Each row is a point on a landscape with many valleys, with its height.
A ball rolls from a point to whichever of its 2 nearest points has the largest drop for the distance, and stops where none of them is lower. Distance is the straight distance between rows; heights are no part of it.
<603> (h 641): [  0  -3  15  -4 -39  11  14  28  -8  17  30 -17  -2  12 -14 -15  18  15
 -14   9 -13   3  22 -14  17]
<301> (h 86): [ 10 -63  17  -4   4   1   2 -15  -8   2  -8  11  -3  18  -2 -24   9 -14
 -17  11  22  -7   0   2 -23]
<879> (h 515): [ -1 -16  27 -15  35 -28 -56   0 -16   8  -5  25  27  13  18   7   8  12
  -3   1 -21   3   8  24 -31]
<355> (h 490): [ 19 -20  13   1  -4  11  29  -6 -33  24  36   0  -9  18  -8 -25  28 -10
   6  16  50   0 -29 -29   0]
<623> (h 223): [ -5  31 -28  23 -21  15  51  12 -17  22  46 -10  27   2  13  -2  -1 -21
 -39  -8   9   2  20   2  34]
<266> (h 573): [-35  -9   0   5 -16  -4 -20  10   4  16 -38  34  20  22   8 -12  -2  20
 -10 -20  -1  15  60  15 -19]
<628> (h 181): [  7  21 -39  -6  22   5  24  -6 -12 -13  43   9  35 -38   5  14  35  -4
  -2  20   8  20 -48  -1 -25]
<180> (h 440): [-29 -35 -46  -6  19  32  12 -24  -2 -28 -26   6  14 -12  17  16 -29 -39
   4 -19   4   1   9  25 -37]
<478> (h 292): [ 22 -25 -10   5  28  -8 -14 -32 -11  11  22  31  -7  -9  -2 -30   1  30
  14  -6  34   1 -10 -44 -18]
<227> (h 437): [ 33   8  15  -1  -1  -5   2   2  19 -37  15 -11 -43  -4 -28  -3   8 -25
   5  15  21 -59 -61 -23   4]
<829> (h 612): [  5 -28  45 -11  -4  14 -12  -5   0   1  -9  11   9  -1   9  14 -21  -5
  17   6   2 -20  -3   7   5]
<947> (h 295): [ 10  49 -37  34   2  15  28  12   9   7  40 -11 -17  11  -2 -19  -3  -9
 -39  -5 -12  -9  16 -15  41]
<822> (h 674): [-22 -37  21 -44  23 -19 -25   8 -11 -12  36   8   2 -32  22   3  -2   2
  12  17  30 -28 -20   7 -31]
<930> (h 350): [ -6 -14   9   8 -16  -7 -30  -2  33  22 -47 -19 -20  15  -9  -7 -27  40
 -11 -13 -41  -2  45 -22  29]
<556> (h 485): [ -2  21 -29  11  19 -48 -42  10  33   8 -42  21 -26 -15   5  -6 -17  24
  27 -42   4  41   9   1 -21]
<739> (h 648): [ -7   2   8 -20  -3  15   8  15   6 -25   4 -26 -15 -15 -21  18  -7 -14
   9 -24 -10  -8 -10 -14 -34]
<575> (h 492): [ 29 -19  30  -1 -24  18 -14  -1 -30  46  -5  -4   7  46  -6 -28  24  -5
  43  34  41  13  -5 -50  12]
<307> (h 587): [-31 -22  33   1   4  -4 -10  -1  -5   7   1  34  26  19  27 -14  -3  -3
 -24  -9  22   4  37  10 -11]
<409> (h 346): [-11 -16 -17  -1  13 -38   2 -20  -1  14  20  18  12 -53   1 -31 -11  48
  24   4  34   0   9 -40 -19]
<881> (h 465): [  4  16 -10  28   0   9 -39   9  -6  18 -21  17  25  30 -10   9  20  19
 -14  20 -43  20  -2  24  12]
<336> (h 209): [ 22 -27  -6   9  28  -4  -5 -30 -11  13  11  17   5   4 -10 -22   9  -5
 -10  -3  15  23  14  -8 -31]
<265> (h 277): [ 27  -4  23   7   0  31   6  -9 -19  14  24   2   5  26   1 -14 -40  -9
  -2 -12 -21 -11  12 -33  25]
<789> (h 251): [ -7  26 -35   7   8 -30  21 -26 -12  13   7 -46   3  -7  19   5  -9  -4
 -28 -19 -21  38   8  43  22]
<161> (h 87): [ 12  -9 -33  15  13 -13   9 -66   7  12 -22 -21  21 -19   1  11  -6  18
   5   5  -3   8  -1  20  21]
<630> (h 212): [  7  33 -12  24 -19   5  44   7  26 -11  29 -21 -18  -4   8 -13  -3 -22
  -2   2   1 -35  -7   2  51]
<783> (h 381): [-20  -8  17  -3  -2  10 -14  -2  15  -4 -60   0 -19  14  -6   9 -35  15
  -1 -37 -41  14  51  -3 -11]
<141> (h 521): [-17  27  -1  -2   1 -39  -3 -10  29 -32 -24  16  -9 -59  17  28   9  21
  44  15  15   1 -42  22  -5]
<260> (h 624): [ -1 -20  33 -13 -13  19   8 -11   7  -9 -31  -5  10   0 -13  34  22 -10
  11   7  -2   5  -7  24  -9]
<498> (h 401): [-13   0  36  -1  10 -36 -23 -16  25   7 -20  11  -2 -15  18  -3 -18  11
  15 -21  23   5  26  19  -2]
<203> (h 658): [  0   1  18 -32  16 -16   6   6 -19  -9  50 -19 -14 -34 -10  -4 -20  -7
  10 -26   1 -19  -6 -18 -23]
<148> (h 495): [ 17  -1   5   6  25  -4 -46 -17   2   3 -37  23  20  11  -5  11  -1   9
   9   1 -20   8  -1  11  -1]
<528> (h 469): [ -7  43 -14  -9   9 -26 -40  20   8   1 -30  13   3 -19  -4  25   5  28
  35 -24  -3  34  -3  20 -24]
<648> (h 379): [-17 -13 -18 -16  21 -36 -21 -34   1  10  -6   7  18 -27  15 -11 -17  27
  17 -10  23  18  11   8 -12]
<651> (h 327): [  0  18  46  -2  -3  23  29  -7  -6   8  27  -4  -5   4   4   6 -30  -9
   8 -24   7  -7  33 -17  29]
<576> (h 544): [-16  18  10 -22  11 -26 -34  20 -28  21   5   9  27  11  30  -3 -32  15
  12 -36 -22  32  46  -2 -32]
<206> (h 80): [ -4  13 -23   7 -22  54  59 -14 -30   8  42   7  42  28  28   0 -14 -29
 -28   5   0  18  29 -15  20]
<921> (h 426): [-19  13  21 -29 -11 -14 -59  36  -8  -4 -23  -7 -17  10 -18  17 -36  13
   3 -26 -55   1  10   3 -22]
<186> (h 405): [-20  -1  43  13  29 -43 -29   6  22  -8 -11   8 -28  -7 -10 -10  -5   2
 -19 -45  20   5  22   7 -25]
<315> (h 477): [ -4 -45 -15 -26   4  27 -27  10 -28  -3 -15  11  34  22   6   7 -18  -8
   2  14 -30  -8   9   7  -8]
<896> (h 662): [ -3 -11 -13 -27 -48  22  30  38 -17   5  10 -33  -3  24 -13  -3   4   2
 -15  21 -33 -19  -3   0  31]
<300> (h 333): [ 30  27 -59   8 -11  28  41  -9  17 -36  -1  -4  -1 -37  14   9  23  -2
  46  26  14  -7 -46 -11 -10]
<631> (h 507): [ -3   0 -22  -2   8 -10 -14  -3  18 -24 -46  27  18 -33   0  32  25  19
  39  12   4   8 -39  29 -31]
<199> (h 557): [ 37  -7  17   4 -33  31  27 -18 -26  54  14 -18   7  41 -16 -26  32  13
  20  35  20  30   0 -49  28]
<564> (h 637): [  4  -6  23 -15 -15  35  21   1   8 -32  -6 -18  -9  -5 -17  41  17 -39
  11   1  13 -12 -29  12 -32]
<489> (h 403): [-11  -2   3 -24   8 -11 -51   9 -10 -19 -60   2 -16  19   6  15 -51  -1
   9 -37 -33  25  23  21 -21]
<382> (h 397): [-33  38 -65   7  12  -2  33 -20  17 -21 -16   7  17 -40  18  19  -8  -7
  30  -9  16  16 -20  15 -18]
<233> (h 422): [  9  38  13  12 -16  -4 -28  28   5  15   6 -13   5  22 -25  15  49  25
 -27  17 -46  27   0  24   5]
<606> (h 396): [ 13 -37  32  -4   0   5   9   9  -1 -29 -10  -4 -45  12  -2 -14  -6 -36
  12  20  42 -48 -52 -32  15]
<846> (h 463): [ -9 -41  15 -15   7  46  12  -6 -30 -24 -16  13  27  41   3   0 -14 -17
 -19   6 -24   8  21 -15 -33]
<583> (h 173): [  6 -46  32   4  -5 -12   1   0  27  -1  -6   6 -25   6 -21 -35  32   7
 -33   8  40 -18  -1  -6  -5]
<306> (h 611): [ 17  15  16   6 -34   8  31   5 -14  41  54  -6   5  15 -16 -24  23  21
   1  18  30  24  14 -26  22]
<599> (h 559): [-21  19  13  -4  -5  -8 -27  32  -5  11  -2  15   5  27   7   1  -7  18
 -15 -20 -26  10  50  -7   5]
<904> (h 215): [ 28 -15  -6  18 -17   3   5 -44  24  19 -18 -23  -8  -2 -15  -4  -2  18
   8  15  -7   0   5 -12  30]
<614> (h 276): [  8  16 -20  20   1   3  24   2   8  13  33   4  19 -14  -3 -10  37  -3
  -5   0  22  14 -10   3 -14]
<57> (h 667): [-14 -39  17 -43   7  -5  15   8 -22  -3  57 -13  -4 -26   7  -7  -8  -4
   2   3  33 -22  -1  -8  -7]
<84> (h 313): [ 40 -13   2  28 -11  21 -12 -18  23  13 -28  23   0  15 -20 -10   4   8
  23  23  11 -14 -12 -27  26]
<913> (h 314): [-19  51 -36  17   9 -16  33   6 -10   7  19 -26  17  10  13   4  25  -8
 -59  -2 -24  32  17  54  23]
<665> (h 374): [ -7  58 -48  23   2  25  30   3  26 -29  -5  17   8 -38   9  33   1 -17
  28   9   6   2 -39   1   2]
<842> (h 356): [-27  18  23   1   5 -17  23   4  -5  -6  40 -19 -16  -7  13  -4 -37  -7
 -26 -37   0  -6  35  -7  16]
<365> (h 450): [-11  35 -10 -28  -7 -34 -37  48  14  -1  -9 -25 -22 -16 -13  13 -11  13
  10 -21 -25  14  -4  10 -20]
<237> (h 448): [ 14  18  -3  46 -19  32  20  -2  28  18  -2  -9 -21  20 -28  -3  28  -2
 -17   9 -16  10  11 -12  15]
<178> (h 98): [  0  20 -35  25 -13  -1  19  21  35 -12  -7 -34 -43  -3 -10  -8 -11 -18
 -25 -10 -31 -38   7   6  44]
<717> (h 538): [  6 -24 -12  -5   5  14  37 -19 -24  -2  14  13   2   3  14 -26  27 -24
  20  24  77  11 -44 -50 -27]
<760> (h 427): [ 34   7 -18  26  25  -6   1 -20  13 -18  -1  -9 -12  -9 -19   9   4  -2
  -5   8 -18  -9 -38   6  10]
<28> (h 423): [ 19  -4  29   0 -23  14  -4  22 -20   7  14  10 -19  24 -12 -25  12 -11
  28  18  37 -11  -7 -47   2]
<865> (h 216): [ -3   1 -10   5 -36 -12  22  18  40   6 -16 -42 -44  12 -26 -20  23   9
 -27   0 -25 -36  11  13  33]
<278> (h 303): [ -9  -5 -13  22 -11 -11  -1  -4  19  12 -28 -28 -24  11 -13 -19  -7  20
 -46 -12 -25  -3  29   4  28]
<431> (h 200): [ -4   1   5   8   3  39  28   4 -29   1  50  17  16  26  15 -13 -34 -29
 -32  -4   2  -6  20 -30  10]
<214> (h 530): [ -4  10  27 -32  19 -34 -56  17 -28  32  29  29  39  -2  33   4  -8  18
  24 -10 -10   5  19  19 -22]
<499> (h 366): [ -2  37 -21  19  -1 -19   4  17  15   7   0 -28   0   7 -13   9  40  -8
 -46  -2 -26  15  -8  42  11]
<397> (h 279): [ 10 -37  51   6 -16   0  16  -2  23 -12 -22  -4 -32   6  -8  -5  21 -13
  -5  26  34 -46  -5  17  27]
<458> (h 457): [-14 -26 -34  -9  10  21  -6  18  -2 -21 -22  17   9  -6   0  11 -15 -20
   3  10  -8 -22  -7  19 -14]
<517> (h 267): [  7  21 -53  -5   6  -7  42 -19  -8 -28  24 -14  17 -56  26   4  35 -15
  17  43  10 -11 -57  -3  -4]
<372> (h 438): [ 12  -8   0  24   4  58   2 -10 -15 -15 -33  24  17  44 -12  -1   0 -10
 -22  -9 -37  30  25 -31 -21]
<607> (h 378): [ 39   7  28  26  13   0 -15 -11  14 -10  -4  19 -26   5 -12  -2  -1   4
   3  10   3 -33 -23 -20  22]
<413> (h 460): [  8  43 -35  11  25 -24 -20   3   3   2   5 -17 -10 -19   2   2  -5  15
   6   0 -23   0 -24   7  27]
<958> (h 382): [-17 -21  52  -9  11 -26   7  -9   6 -16   4  -6 -27 -13  -8  -8 -22  -8
 -27 -30   5 -20  28  -2   3]
<762> (h 343): [  7 -20  64  -8 -26   3  -7  23  10  -7 -11   4 -39  21  -4   2 -10 -25
  13  18  39 -44 -15 -18  33]
<252> (h 690): [  0 -13  16 -22  20 -35 -24  -1  -2   5   2 -15  12 -13   5  30   8  -3
   1  14  -7   0 -28  45  -2]
<743> (h 180): [ -7   9 -40  -3   9  -7   0 -35 -14  11 -21 -17  23 -10  16  11 -35   9
   0 -19 -12  24  18  28  18]
<559> (h 679): [-34 -17  16 -31 -35  20  -2  55 -29  -1  21  -7  12  38   6  -3  13   6
 -46  31 -36 -14  11  12  27]
<725> (h 421): [-12 -11 -41   1  13  13  33 -25  -3 -17  -7 -19   4 -31  17  18  -4 -22
  16 -14   2   0 -18  27  -8]
<608> (h 599): [-11 -12  14  -7  11   2 -14   1 -16   8  18  43  34  13  36  -2 -21   0
  10  18  21 -20   8  11   8]
<52> (h 395): [ 18  -7  -8  24 -15  38   5  10   3 -12 -14  16 -15  17 -28 -10  19  -4
  -2   2 -13  14   2 -20 -18]
<948> (h 488): [  3  38 -40   5  -9   1 -19  26  23 -11 -27  12   0 -22 -17  28  20  12
  34   2 -20  16 -36  18 -25]
<337> (h 681): [-27  -5  20 -43  26 -42 -21  -9 -14 -20  13   6  13 -43  15  29   5   1
  18  12  20  -3 -42  35 -37]

Call two points neighbours if one is among the 2 nearest of the other. Go from one point of each pair to the other, from neighbour to neighbour, staying as low as possible. Name the highest point that can't be avoided.
<161> / <628> | <227>
<301> / <178> | <186>
<301> / <628> | <614>
<206> / <178> | <947>

For each start below, name the point where the ball stops.
<252> | <161>
<365> | <178>
<186> | <206>
<203> | <161>
<599> | <161>
<315> | <628>
